Each row is a point on a landscape with many valleys, with its height.
A ball rolls from a point to whichever of its 4 nearest points has the largest drop for the distance, and stops where none of them is lower. Distance is the straight distance between rows; heights are no part of it.
K171: [158 138 153 151 153 168 105 114 113 130  73 143 103 123 145 130 122 185
 106 114 133 154 184  91 186 127 179 134  61 120 119 123 110 154 111 128
 150 124 122 201 100 152 153  93 147 173 140 178 162 186 138 111 100 147
  95 102 130 105 100 124 176 152  97 120  97 153]  height 319
K440: [133 196  52 146 208 116 121 110  57 114 163 120 178 131 152 112 167 177
  70 161 153 154  97 151 120 151 107 127 175 141 141 112 120 101 164  91
 155  98  72 143  61 144 151 126  22 187 190  90 166 186 143 140  90 181
 185 126 144  80  82  69 131 162 142 135 137 158]  height 405
K884: [104 158 111 155 161 178 145 120  86 113 160 159 127 129 158 143 157 185
  61 148 149 188 143 139 175 182 175 117 119 116 187  69 123 126 150 107
 117 120  83 176  95 146 122  91  75 211 183 112 162 213 148 125 100 214
 166  93 120  87  88  86 136 157 109 120  99 155]  height 496
K975: [ 82 125  62 110 104 150 153 144 125 122 152 138  85 147 140 130 139 131
  93 148 172 142 133 135 130 124 169 144 111 136 155 113 115 153 121 133
 114 135 112 142 134 138  78  97 109 120 121 124 152 161 161 131 159 121
 104  68  71  88 106 131  85 122 102 142 150 125]  height 178
K579: [114 102 115 169  74 184 113  99  97 142 124 165 121 107 152 104 112 103
 101 151 128 102 160  50 136 179 100 142  87  90 138 121  89 166  51 171
 162 168 178 114 126 148 148 104 151 103  72 155 153 117  65  39 136 180
 126 173 166 174 135 170 138 101 109  74  66  86]  height 480
K4: [196 148 161 135 133 127  96 124 145 138 116 116 185 112 116  93 138 166
 132 139 106 155 116 149 115  95 103 113 134 115  71 130 109 120 122 137
 142 135 113  75  73 125 176 137  91 115 138 136 109  92 123 137 105 164
 139 215 146 163 142  97 148 123 131  92 167 132]  height 82
K10: [132 103 146 157 148 183 121 108 117 145  86 162 104 129 124 100 129 172
 106 132 107 152 179  75 179 131 157 130  76 121 128 102 119 161 109 162
 145 153 125 182  93 150 160  87 161 152 102 176 160 200 135  98 106 173
 119  98 149 126  90 128 172 134  95 113  99 158]  height 368
K991: [143 100 167 161 128  87 175 151 165 105 152  96 125 148  90 171 151  47
 148 118 122 109  85 130 101 165 128 149 176 137 159 122 176 119 151 106
 111  99 152 166 178 129  95 160 160  98 125 105  56  15 115 164 152  91
 132  92 112 132 152 147 158 127 208 172  70 125]  height 48
K848: [109 157 111  99 107  75 142 125 101 117 143 145 139 117 102 142 106  76
 113  81 123  56  68 114  43 154  73 111 175 139 125 147 156  79 148  90
 105  94 149 107 172 103 117 180 148  82 167  98  53  18 125 182 159 121
 139 158 101 141 165 138 115 122 178 145 145 123]  height 40
K270: [ 66 136  63 175  98 137 130  49  83  91 162 188 114 127 185 150 143 146
  24 137 196 125 171  82 172 196  99 156  94  99 167  80  74 155  98 121
 115 113 129 163 149 118 141 121 106 135 178 131 148 187 122 131 191 156
 168 120 101  84  91 102 123 109 110  97  80 112]  height 440
K843: [177 142 163 146 147 146 114 126 119 140  87 121 151 113 122 110 134 197
  90 149 107 145 143 142 149 106 136 101  96 106 121 106 117 137 136 154
 159 168 126 131  67 141 161 108 114 171 120 127 149 186 136 126  96 180
 112 153 137 119 130 104 149 116 122 112 159 163]  height 219
K598: [ 97 114 141  89 106 102 151 152 165 123 127 117 131 142 121 155 122  77
 160 116 126 100 120 125  91 102 120 122 128 141 120 140 150 117 159 106
 100 116 165 102 160  95  90 169 137  91 131 127 106  87 114 134 146  71
  87 103 118 148 178 142 103 136 145 140 131 105]  height 60
K739: [144 120 173 135 138 110 139 126 160 130 148  58 120 130 122 160 133  92
 183 101 116 113  70 138  75 135 124 110 176 154 139 156 177 106 173 132
  85 121 124 145 175 116 110 152 160  95 133  99 105  67 126 155 128 100
 125 109 136 152 183 134 145 124 159 151 107 146]  height 50
K592: [ 70 126  89 105  95 142 132 122 134 123 151 150 122 138 140 110 116 103
  96 130 157 135 148 104 141 122 120 153  96 136  97 160 115 138 131 106
 108 108 163 107 148 110  64 130 145  89 103 148 121 134 123 140 164  98
 134 100  81 121 114 119  90 126 108 139 136  79]  height 127
K866: [141 111 161 144 128 154 132 121  77 127  81 166  92 125 134 118  98 187
  81 143 129 148 175 108 186 156 173  95  86  90 143  98  90 110 115 158
 154 141 137 151  87 175 164  88 124 190 120 160 171 185 155  99  76 205
 136 118 134 131 118 110 168  96 118  93 123 124]  height 395
K118: [ 76 142  87 119  89 121 112 103 116 135 158 173 164 144 149 102 135  98
 110 124 131  90  84 125 123 118  84 132 130 111  86  92 122  98 110 111
 135 120 154  66 127  99 116 144 116  99 128 118  82 123 112 134 165 137
 139 192 105 134 120 142 113 107 150  85 171  69]  height 114
K996: [ 85 119  66 159  79 137 147 108  83 136 164 167 124 106 159 144 169 155
  67 187 178 109 126 121 144 180 138 134 126 113 165  80 109 126 103 122
 119 150 135 129 117 154 118  99  90 165 178 108 159 197 120 144 151 212
 192 150  99 104 110 106  99 136 112  91 123 129]  height 421
K969: [204 163 163  93 169 140 100 122 159 139 103  87 147 102 113  88 129 189
 176 125 104 150 153 206 102  83 137 102 177 146  94 153 165  79 170 139
 138 116  87 135  99 127 155 134 110 172 120 107 136 161 182 156  92 132
 126 143 145 154 147 107 171 132 126 123 161 176]  height 235
K966: [192 161 138 147 174 151  96 113 107 121  94 165 172 108 148  99 121 191
  83 134 130 168 160 150 146 116 107 114 110 113  83 117 119  94 153 115
 170 112 108 133  51 160 197 104  80 190 126 110 140 182 144 139 123 174
 163 151 112 121  86  87 181 163 122 115 155 133]  height 261
K690: [138  66 147 164 122 141 144 126 128 146 120  83  93 154  91 159 114  64
 164 167 132 108 156 100 105 203 117 159 181  97 172 140 138 178  61 184
 151 172 183 114 192 135 108 100 175  97  92 148 166  63  87  36  82 130
 109 111 203 180 146 170 121  84 151 102  48 136]  height 739
K253: [127  95 151 144 111 156 135 132 137 138 117 119 118 122 132 130 137  93
 159 135 107 112 141  90 125 152 136 137 117  91 140 126 108 178  87 194
 170 169 151 118 157 138 124 121 167  94  96 167 172 134  96  60  80 145
 108 116 169 163 127 161 116  98 114 111  90 155]  height 441
K639: [ 92 139 100 129 115 130 112 143 140 125 136 137 140 123 148 104 136 126
 117 105 121 129 118 122 142  98 141 128 110 167 100 136 100 122 141 102
 140 112  99 146 114 102 108 128 129 139 135 133 131 144 145 153 149  89
 130 113 103 119 126 112 109 139 116 161 161  99]  height 87
K549: [184 123 182 131 108 100 109 134 166 147 119  87 188 125 123 105 135 112
 174 107  70 131  96 141 123  81  85 113 128 114  76 132 131 119 123 140
 146 119 128  84 112 117 173 137 126 105 104 137  96  84 106 124 113 108
 113 192 183 176 166 143 133 124 153 136 148 131]  height 57
K923: [183 140 188  79 147 129 120 122 172 146 114 110 109 135 118 130 135 181
 182 118 116 146 155 169 151  69 200 148 123 140 117 162 179 131 165 157
 145 122  70 186 135 149 155 129 141 171 113 147 155 170 197 143  80 125
  88  85 158  83 125 118 136 131  97 140 129 177]  height 288
K404: [ 83 117 103 160  82 168 111  93 104 121 144 172 111 119 160 134 136 157
  76 137 170 136 158 109 171 158 152 153  97 109 139  91  62 161  93 134
 126 142 159 138 133 151 111 114 123 140 142 133 164 183 132 110 167 148
 139 129  91 117  93 112 103 142  73 117  84 105]  height 415
K279: [103 102 115 163 115 131 151 125 138 139 103 128 124 136 148 150 135  42
 152 160 147  86 135  81 145 160  88 154 103 104 156 150 103 142  56 170
 141 140 158 106 185  98 121 101 182  87  71 169 147  95  50  11 113  86
 116 109 195 161 133 196 114 127 123 128  88  94]  height 581
K168: [136 137  98 121 142 118 108 117  81 108 149 126 137  97 136 110 136 169
  93 168 142 142 120 174 137 134 136 116 144 106 142  84 121 104 119 119
 130 154 122 106  71 149 156 112  70 143 173  87 164 168 138 135 103 182
 173 176 107  89 127  94 126 136 116 101 165 145]  height 244
K507: [150 180 106 124 171 136 106 136 109 119 117 140 154 106 134 112 146 197
 101 125 132 150 113 148 119 109 135 121 144 169  82 125 121  87 184  97
 150 134  69 126  70 113 169 118  81 172 130 107 150 155 148 175 112 123
 144 136 100 111 116  94 128 161 131 139 177 139]  height 247
K968: [107 120 120 139  71 135 126 122 122 127 154 123 128 132 142 127 125  91
 120 154 126 122 123 147  94 132 126 129 127 112 140  94 107 150  88 167
 124 147 143  83 145 103  82 144 141  95 117 135 126 128 119 104 143 139
 131 145 112 149 138 144 105 110 115  73 115 111]  height 188
K957: [ 83 129  90 122  69 133 134 111 113 126 149 147 115 149 171 132 107  66
 105 145 132 105 129  78 130 150  91 146 104 105 145  95 103 149  80 161
 146 126 194  76 163  92  97 150 133  93 100 137 106  83  75  73 159 131
 154 150 123 161 122 185 110 112 137 101 120  75]  height 266
K416: [124 147 124 106 121  72 168 175 100 120 157 131 155 115  83 164 134  72
 165  80 119  77 100 110  14 171 107 123 195 168 143 164 186  85 165  93
  97 102 142 150 188 124 107 181 147 124 147 116  47  18 118 194 181 104
 152 145 117 129 158 108 132 123 221 130  91 135]  height 53
K821: [131 134 119 115 126  74 104 131 125 133 174 106 138 119 108 134 116 104
 141  96 133 121  66 145  86 121  93 101 165 119 133 120 139  82 122 126
 133 130 123 104 112 121 136 162 123  78 153  84  99  55 108 171 140 129
 153 182 108 153 144 131 112 108 160 102 161 163]  height 56
K88: [108  93 126 145 120 180 125 129  86 137 112 150  81 117 130 145 105 167
  97 141 115 142 195 110 166 163 170 129  97 103 174 103  82 159  83 134
 144 179 113 140 104 169 144  88 121 172 122 137 170 203 153 118  84 172
 130 108 113 103 105 131 141 125  94 104 110 147]  height 505
K979: [ 99 128  90 157  95 162 120 105 104  90 151 173 111 132 168 110 128 144
  48 133 181 139 145  93 166 108 116 151  83 147 117 111  93 128 106 120
 111 117 124 129 129 117 111 140 125 137 137 119 137 181 125 148 203 115
 155 133  69  91 102 119  95 111  94 117 108  76]  height 443
K237: [118 201  81  81 161 140 102 160 157 120  77 113 150 120  97  86 117 180
 177  95  94 174 132 129 119  81 158 147 148 206  52 196 167  82 180  63
 121 103  60 144  94 123 122 120 133 179 107 106 119 160 175 181 130  78
  83  95 102  80 127  92 136 181 116 181 187 106]  height 184
K535: [ 94 175 120  86 168 146 119 131 156 119 101 143 133 116 151 109 142 154
 122  99 110 148 122 126 148  79 141 130 127 172  74 142 111 117 163  90
 137 107  69 151 111 113 130 117  96 171 100  97 136 184 177 163 150  88
 118 105  90 114 117 107 121 151  98 163 163 110]  height 131
K19: [114 169  54  71 150  54 129 127  84 107 155 155 138 113 118  98 128 107
 138 109 144  69  57 138  44 149  92 123 183 121 103 144 165  69 117 102
  98 112 114  90 120 113 124 160 102  64 167  87  92  46 121 177 154 138
 137 205 106 130 140 112 106 128 164  86 173 108]  height 74
K783: [138 125 130 143 140 159 112 113 132 104  96 143 137 108 142 110 152 187
  84 136 132 164 155 128 181  97 151 139 104 126 117 119 119 140 139 124
 147 140  97 148  97 142 148 113 114 173 125 131 150 186 150 167 127 129
 139 127 100 116  98 116 134 148 110 137 134 128]  height 259
K669: [195 121 154 126 157 123  80 153  97 163 143 107 151 100 100 105 113 171
 147 148 135 144 106 189 100 102 110 126 167 135 114 139 119 103 149 132
 140 135 116  79  76 142 183 129  96 111 129  96 121 109 137 123  79 182
 163 219 163 137 152 111 159 106 146 111 179 148]  height 96
K50: [138 101 125 130  91 117 140 134 157 149 134 115 153 138 155 128 115  78
 128 149 111 101 105 109 139 142  87 140 103  86 123 109  89 158  88 161
 164 137 168  82 138 100 142 134 153  92 111 165 113  82  83  91 104 143
 126 183 150 162 133 172 131 109 135  78 128 118]  height 267
K387: [178 108 203 119 158 150 120 143 170 135 138  49 130 144  96 140 134 141
 191 130  94 134 141 175 116  88 172 113 162 130 131 137 190 151 154 165
 121 154  98 176 145 146 146 127 155 117 112 123 128 132 167 131  83 107
 119  83 148 110 155 125 162 107 139 154 124 164]  height 361
K90: [136 134 175 137 116  57 148 146 165 136 148  89 170 134 108 148 124  66
 154  79 104  73  80 120  99 126  55  86 154 130 122 135 124 114 135 123
 142  82 167  85 162 107 158 140 124 119 156 127  47  17  92 146 133 104
 111 180 140 138 148 180 128 114 188 152 143 119]  height 51
K689: [108 117  85 109  78 137 151 143 117 118 141 150  81 113 121 126 133 143
 117 134 153 111 103 150 107 137 162 114 141 120 139 112 132 130 120 120
 101 146 134  90 131 132  82 112 108  98 138 107 134 136 142 138 158 147
 129 111 100 119 126 132 116 144 113 124 156 127]  height 123
K451: [151 153 115  78 177 123 101 152 117 128  97  98 115 101 108 108 150 180
 153 100 112 135  88 186 106 101 153 116 168 181 125 161 168  83 160 109
 118 127  98 141  98 139 149 137  83 146 131  96 131 140 193 161 104 124
 147 143 101 119 135  82 112 157 123 126 184 163]  height 177
K827: [124 127 108 125 159 170 140 102 116 108 128 140  93 152 151 128 123 174
  89 137 156 167 181 126 213 149 189 136  66 138 152 124  99 163 135 115
  96 126  83 200 131 151 135  94 127 158 160 161 166 199 144 135 145 105
 126  57  84  84  68 104 133 172  75 130  95 127]  height 690
K601: [161 108 153 112 138 177 140 124 130 131  93 158 104 141  97 116 122 178
 136 124 108 164 186 129 154 124 180 129  86 135 136 125 143 159 131 166
 153 147 120 188 119 145 160  94 119 180 105 155 180 211 180 103  67 149
 104  97 141 111 102 120 151 129  96  94 100 176]  height 490
K494: [131 188 123  63 175 144 116 154 126 128 116 114 126 116  95 105 115 179
 167  87 115 135 124 160  92  93 155 119 175 183 101 170 164  99 178  90
 114 112  52 157 117 133 115 129 106 161 142 108 138 173 177 167 122  95
 108 116  89 104 135  88 119 158 136 179 180 132]  height 203
K663: [163 155 146  78 162 115 115 139 188 140  92 109 135 126 112 110 107 150
 182 104  82 155 149 166 119  57 163 126 161 160 101 165 163 123 182 126
 100 126  79 158 137 132 155 121 122 139  90 120  98 167 190 157 121  84
 106  93 156 130 150 131 150 152 111 165 186 149]  height 242
K468: [132 101 115 126 101  66 150 117 145 124 150 103 111 141  98 175 103  45
 169 114 123 107 106 113 103 152 107 126 143 118 172 147 149 114 114 137
 121 105 184 100 173 113  91 150 169  98 130 128  88  64  76 127 140  95
 116 110 114 166 142 176 116 119 203 142  99 113]  height 41
K831: [ 85 148  60  91 131 114 127 141 124 115 141 147 106 124 126 109 124 125
 139  80 112 114 104 133  74 107 113 127 153 166 101 153 160 112 164  85
  93 106  93 125 125 124  92 161 148 121 121 114 108 132 158 152 146  87
 121  99  84 107 151 112 103 149 126 167 170 110]  height 59
K39: [160 150 120 127 153 132  95 127 123 125 113 122 180 125 136  99 121 185
  98 107 129 139 123 143 134  91 108 129 121 142  90 101 128 110 153 121
 148 134 113  96  78 114 172 120 103 133 135 101 116 154 123 137 144 125
 131 172 113 141 129  90 123 140 110 107 166 130]  height 128
K660: [144  96 171 107 122 139 125 152 144 134 114 111 106 131 112 151 147 110
 142 125 127 137 108 153 101 112 151 102 149 119 157 118 155 132 130 146
 103 142 136 105 140 134 100 148 140 104 124 125 146 113 143 115 118 143
  90 119 140 137 166 130 118 119 122 136 124 161]  height 164
K152: [163 104 174 156 106  95 155 150 165 145 139  64 133 144 110 166 135  59
 184 146 121 128 111 126 116 140  96 125 142 106 149 126 145 157  91 149
 134 132 169 107 159 122 121 116 155  95 131 143  94  54  76  94 104 102
 121 124 164 167 133 167 124  95 170 145  76 124]  height 35
K551: [209 142 156 103 162 128 102 143 129 160 116  87 147  80 117 114 117 189
 139 141 133 153 111 208  92  88 154 100 179 141 129 140 125  99 168 132
 136 120 124  98  77 135 176 137 107 138 145 105 134 124 153 132 107 183
 136 197 144 119 151  89 150 122 135 106 173 165]  height 115
K212: [157 116 155 123 108 145  96 141 113 155 126 119 126 116 141 106 116 153
 114 159 121 142 123 148 123  98 123 105 112 104 127 103 128 126 120 155
 151 160 108  80 101 146 130 102 104 131 123 134 151 142 132 120 103 190
 161 184 130 132 136 113 143 119 136  92 181 143]  height 75
K834: [132 124 183 144 128 131 106 127 167 160  99 132 159 124 135 110 119 121
 149 123  88 137 121 117 147  94 115 128  63 123  92 117 103 152 136 166
 149 145 119 129 113 122 150 140 145 117  77 141 134 146 118 125 130 100
 105 144 147 150 143 128 139 132 123 121 158 117]  height 62
K116: [177 105 198 157 155  54 163 137 160 135 116  68 160 140  93 190 144  65
 169 103 124 106  89 145 113 139  95 111 147 121 116 132 139 101 131 114
 115  63 169 136 163 130 158 151 164 127 124 119  62  18  90 147 127  65
 130 103 186 156 157 166 147 125 190 186  59 126]  height 43
K52: [162 116 167 148 119 111 113 152 127 151 133  76 102 113 101 118 128 118
 158 158 116 147 103 162 106 130 112 109 145  90 149 109 137 156 119 136
 139 177 152  85 132 162 156 132 154 105 141 150 132  81 107 114  97 187
 108 199 135 138 140 127 143  72 149  88 136 169]  height 171
K973: [ 87 119  95 108  92 125 138 110  83 143 177 137 100 134 127 135 129  94
 143 192 176  87 101 145  91 156 124 122 164  94 164  93 140 146  80 153
  91 137 197  53 161 136 104 108 104  91 147  96 122  85  99 137 175 184
 133 160 101 169 117 137 107  76 103  46 136 111]  height 155
K713: [162 135 175 121 152 139 142 126 191 154  87 107 136 150 134 107 132 143
 166 138  88 149 157 126 168  81 164 139 102 118 104 136 138 149 152 144
 143 112  85 178 134 130 155 141 159 156  80 155 123 171 148 113  98  95
  84  85 164 147 131 142 132 146  77 165 135 120]  height 165
K452: [ 93 145  76 121 117 100 106 126 104 108 153 140 137 126 144 109 131 144
 113 124 156 114 101 150 105 126 124 114 137  99 113  94 126 112 147 104
 115 137 139  82 103 128 103 150  89  96 149  88 138 131 113 161 151 138
 181 180  87 118 140  91 107 126 140  95 178 131]  height 80
K465: [ 63 138  75 103  92 102 141 143 127 115 185 152 111 157 124 127 111  52
 122 145 124  95 110 135 106 125 112 146 140 139 119 132 129 130 128 119
 108 110 164  98 155  96  58 145 147  90 119 131 100 108 128 137 191 111
 117 131  92 147 125 155 100 121 116 118 142  95]  height 78
K350: [145 145 148 110 144 102 131 143 169 151  96  94 163 126 104 126 138 114
 174  63  68 125 109 122  93  88 142 108 164 169  84 183 173  75 160  85
  99  86 115 141 146  99 133 169 149 151 121 107  76  93 150 163 112  88
  75 107 154 144 181 125 134 155 161 193 152 128]  height 72
K338: [ 99 104 109 104 144 149 134 136 146 114 114 134  91 135 153 103 126 140
 126 122 145 146 148 105 175 113 161 135  89 145 121 142 120 162 136  77
 126 123 105 160 127 116 109 141 148 143 109 151 147 176 139 139 156  88
 102  59  94  90 110 121  86 150 104 154 128 100]  height 146
K420: [109 174 105 178 202 146 101  57  83  83 143 166 130 117 145 159 140 165
  73 131 168 168 151 126 190 166 104 128  73 143 163 107 122 130 151  88
 110  95  62 194 121 118 135 108  68 178 241  88 162 189 129 146 154 138
 146 118 128  90  89 113 139 137 116 151 122 128]  height 232
K914: [140 120 154 182 156 167 111  69  89 129  90 182  91 113 132 144 102 204
  54 124 168 163 202  87 226 189 141 125  72  82 157  89  84 135 113 129
 137 115 122 183  61 174 140  90 115 194 188 143 164 196 116 102 108 199
 138 108 147 120  97 108 178 119 112 106  58 119]  height 451
K28: [ 90 139 115 110 125  89 126 154 165 115 131 124 137 147 106 121 112  98
 146  94 100 103 101 124  72 101  94 119 156 177  94 163 138  91 166  80
 119 110 111 101 109 104 106 168 162 102 128 131  71  90 134 172 155  98
 111 114 113 123 143 125 119 141 144 183 165 111]  height 44
K762: [129  82 152 143 139 115 143 163 180 141 110 110 140 163 126 123 142  99
 177 121 107 113 145 103 165 109 125 164 100 114 116 174 136 168 105 152
 137 141 122 159 154 117 100 139 173 106  60 167 114 126 139  79 101  73
 103  67 220 155 146 153 123 124  82 162  97 109]  height 76
K546: [ 77  91 115 122 104 102 186 136 146 142 138 139 118 155 143 174  98  27
 152 146 138 105 127 119 108 162 128 161 130 123 148 176 140 154 114 140
 113 105 210 113 196  91  88 131 171  84 104 160 135  76 100  95 133 100
 123  93 161 157 124 184 115 133 147 144  99  99]  height 61
K646: [100  85 158 137 131  63 176 149 130 146 139  99 126 132 107 179 113  21
 163 123 120  90 122 124  99 157  91 155 142 110 143 147 145 123 138 119
 108  87 205 140 174 101 106 142 165  98 116 120  96  36  76 117 137  69
 128  93 174 119 152 187 127 121 174 174  68 127]  height 29
K77: [101 116 136 128  98 119 106 126 126 125 103 136 143 144 136 103 115 133
 113 130 126 110 117 127 132  94 109 121  96 116 105 124 114 141 100 132
 152 144 138  93 109 118 145 135 111 110 120 122 121 133 122 124 146 130
 124 157 110 133 148 138 121 112 119 114 168 130]  height 130
K920: [116 104 145 140  89  82 153 154 137 134 125 114 183 133 115 181 109  38
 157  97 118  79  94 106 106 159  82 123 158 121 135 157 131 108 112 104
 123  82 209 121 158 108 121 142 165 115 146 108  54  21  85 136 135  86
 119 140 154 147 131 194 123 135 195 188 101 105]  height 39
K678: [150 158 120 152 160 143 111  99  57 103 118 167 132 128 153 136 141 193
  66 131 129 176 146 124 169 121 129 102 113 139 143  72 111 108 129 102
 146 134 101 172  98 148 148  97  87 198 174 111 147 178 134 139 108 190
 178 134 111  98  88  89 142 147 108 134 132 161]  height 38
K718: [120 148 130  95 138 127 146 156 135 115 127 100 106 126  92 140 143 127
 157 103 115 111 104 173  70 105 147 113 200 176 147 159 161  85 169 110
  86 140  89 118 139 121 112 167 126 105 130 115 115 104 143 158 145  97
 130 107 120 102 167 121 103 133 140 154 154 139]  height 54
K24: [123 103 137 152 136 199 142 116 152 113 116 168 119 144 149 102 119 162
 132 117 115 152 174  75 178 134 149 141  66 122 129 161  81 181 105 144
 112 143 120 187 144 119 135 126 180 119  77 185 165 182 122  63 142 111
 104  84 158 104 105 125 130 132  83 118  80 119]  height 458
K714: [136  89 133 169 142  75 184 161 172 145 132  84 123 152 126 187 124  24
 194 143 146  94 160  94 151 175  97 168 122 101 155 167 147 154  85 145
 137 123 166 129 184 132 116 125 178  79  91 160 125  73  88  56  91  53
 105  78 231 139 137 178 121 123 145 179  53  86]  height 640
K126: [155 115 163 162 107 159  97 101 115 130  64 153 119 104 144  95 120 159
  90 125 119 143 163  94 163 138 124 129  76  92 121  88  79 141 102 170
 164 153 138 118  97 147 171 122 171 161 118 160 149 161 114 102 116 176
 121 155 142 144 103 121 155 103 102 104 133 137]  height 317
K460: [ 80 107 115 101 108  91 157 157 174 124 141 141 125 164 115 138 113  51
 131  96 115 108 103 109 116 134 110 150 125 163 106 188 135 143 146 103
 134  99 164 111 179 116  76 154 165 108 113 166  98  76 110 118 151  99
 110  93 133 136 147 157 105 140 132 201 117  97]  height 70
K735: [115 116 116 136 147 172 137 129  96 124 130 160  87 117 163 142 129 182
  90 163 151 175 166 131 180 153 194 124 114 138 169  99 105 152 135 115
 110 134 104 196 103 147 110  87 104 168 157 111 176 205 168 132 118 129
 134  76  87  82  73 125 132 146  87 154 112 149]  height 645
K94: [113 102 124 132  79 149 129 127 116 147 113 129 112 125 144 136 123 109
 140 175 124 101 156 125 134 148 141 145 129 102 167 128 134 167  71 166
 127 168 180  69 171 142  93 116 161 103 122 143 171 134 112  89 118 154
 114 128 121 171 134 157 122 100 104  76 100 143]  height 316
K66: [103 138  96 160 113 179 116 100  99 102 163 174 114 110 165 119 163 164
  85 154 169 141 129 129 159 141 132 119 112 109 134  69 108 133 120 111
 147 140  94 133  89 151 114 104  64 164 136  94 163 197 125 149 141 149
 177 121 121 122 102 110 127 130 115 114 116 137]  height 312
K907: [109 145 104  99 146 153 136 120 140 111 126 139  98 142 124 115 141 181
 116 130 130 148 151 153 154  99 183 131 127 186 147 155 155 154 164 126
 111 124  65 181 129 135 138 107  93 187 151 125 149 193 182 150  99  97
 125  69  90  83 105 126 137 154  90 152 139 147]  height 732
K628: [151 188  84 131 182 114 101  82  81 115 149 124 183 117 146  90 147 197
  76 121 149 146 123 133 166 132  96 131 123 151  75 113 116  90 146  85
 153 123  72 131  55 115 209 119  46 148 150  85 144 182 141 164 148 136
 191 162 106  95  85  80 140 159 129 123 165 132]  height 339
K190: [111 113 140 100 150 157 139 124 137 140 114 142  89 144 119 115 130 167
 143 141 125 141 180 112 155 113 173 130  94 142 149 128 119 162 124 154
 135 149 111 155 149 142  82 122 147 132  80 160 157 188 180 115 117  90
 100  68 120 103 118 134 113 126  91 131 124 165]  height 318
K221: [189 128 188 128 105  82 109 147 124 145 150  84 180 147  87 164 133 130
 172 117 115 115  72 144 115 108  74 120 158 122 120 144 139 133 135 132
 126 136 131  79 123 139 168 145 117  98 151 137  86  23  90 126 121 127
 133 224 165 165 162 129 136 105 167 117 156 131]  height 42
K620: [126 108 124 165  88 175 110 108 115 106 102 183 119 120 169  93 120 139
 103 147 145 124 159  85 163 143  96 151  70 110 124 105  77 137  74 164
 134 158 149 120 145 113 122 124 135 120 103 170 147 159 101  77 159 133
 126 162 126 153 105 137 119 114  94  92 109 100]  height 386
K956: [118  96 126 138 110 121 161 125 159 131 157  94  97 144 113 178 131  48
 168 144 143 120 128 107 101 155 138 136 149 102 176 148 151 137  94 152
 110 159 178 114 188 120  72 130 156  80 105 169 162  81  89  82 130  96
 105  97 128 139 130 153 125 113 137 112  72 118]  height 258
K773: [153 143 177 126 140  98 126 154 169 107 147 102 131 133  97 141 135 101
 173  98 104 125  85 144  71 116 133 115 173 142 127 158 150  91 157 126
  97 107 118 144 160 129 128 174 147  81 128  97  74  25 117 188 125 102
 113 143 130 145 172 108 131 131 176 154 122 141]  height 55
K307: [ 88 102 104 109  87 100 154 145 132 131 184 132  99 123 107 152 103  67
 133 136 139 100 113 133  75 141 108 129 166 114 151 114 139 134 128 150
 106 127 195  96 176 115  86 134 132  66 148 134 103  65 110 123 172 123
 126 114 119 137 129 136  95 115 152  93 113 107]  height 73

For each start below, name the point where the ball stops.
K24 -> K28
K827 -> K28
K494 -> K28
K253 -> K221
K88 -> K678
K628 -> K221
K907 -> K28
K663 -> K221
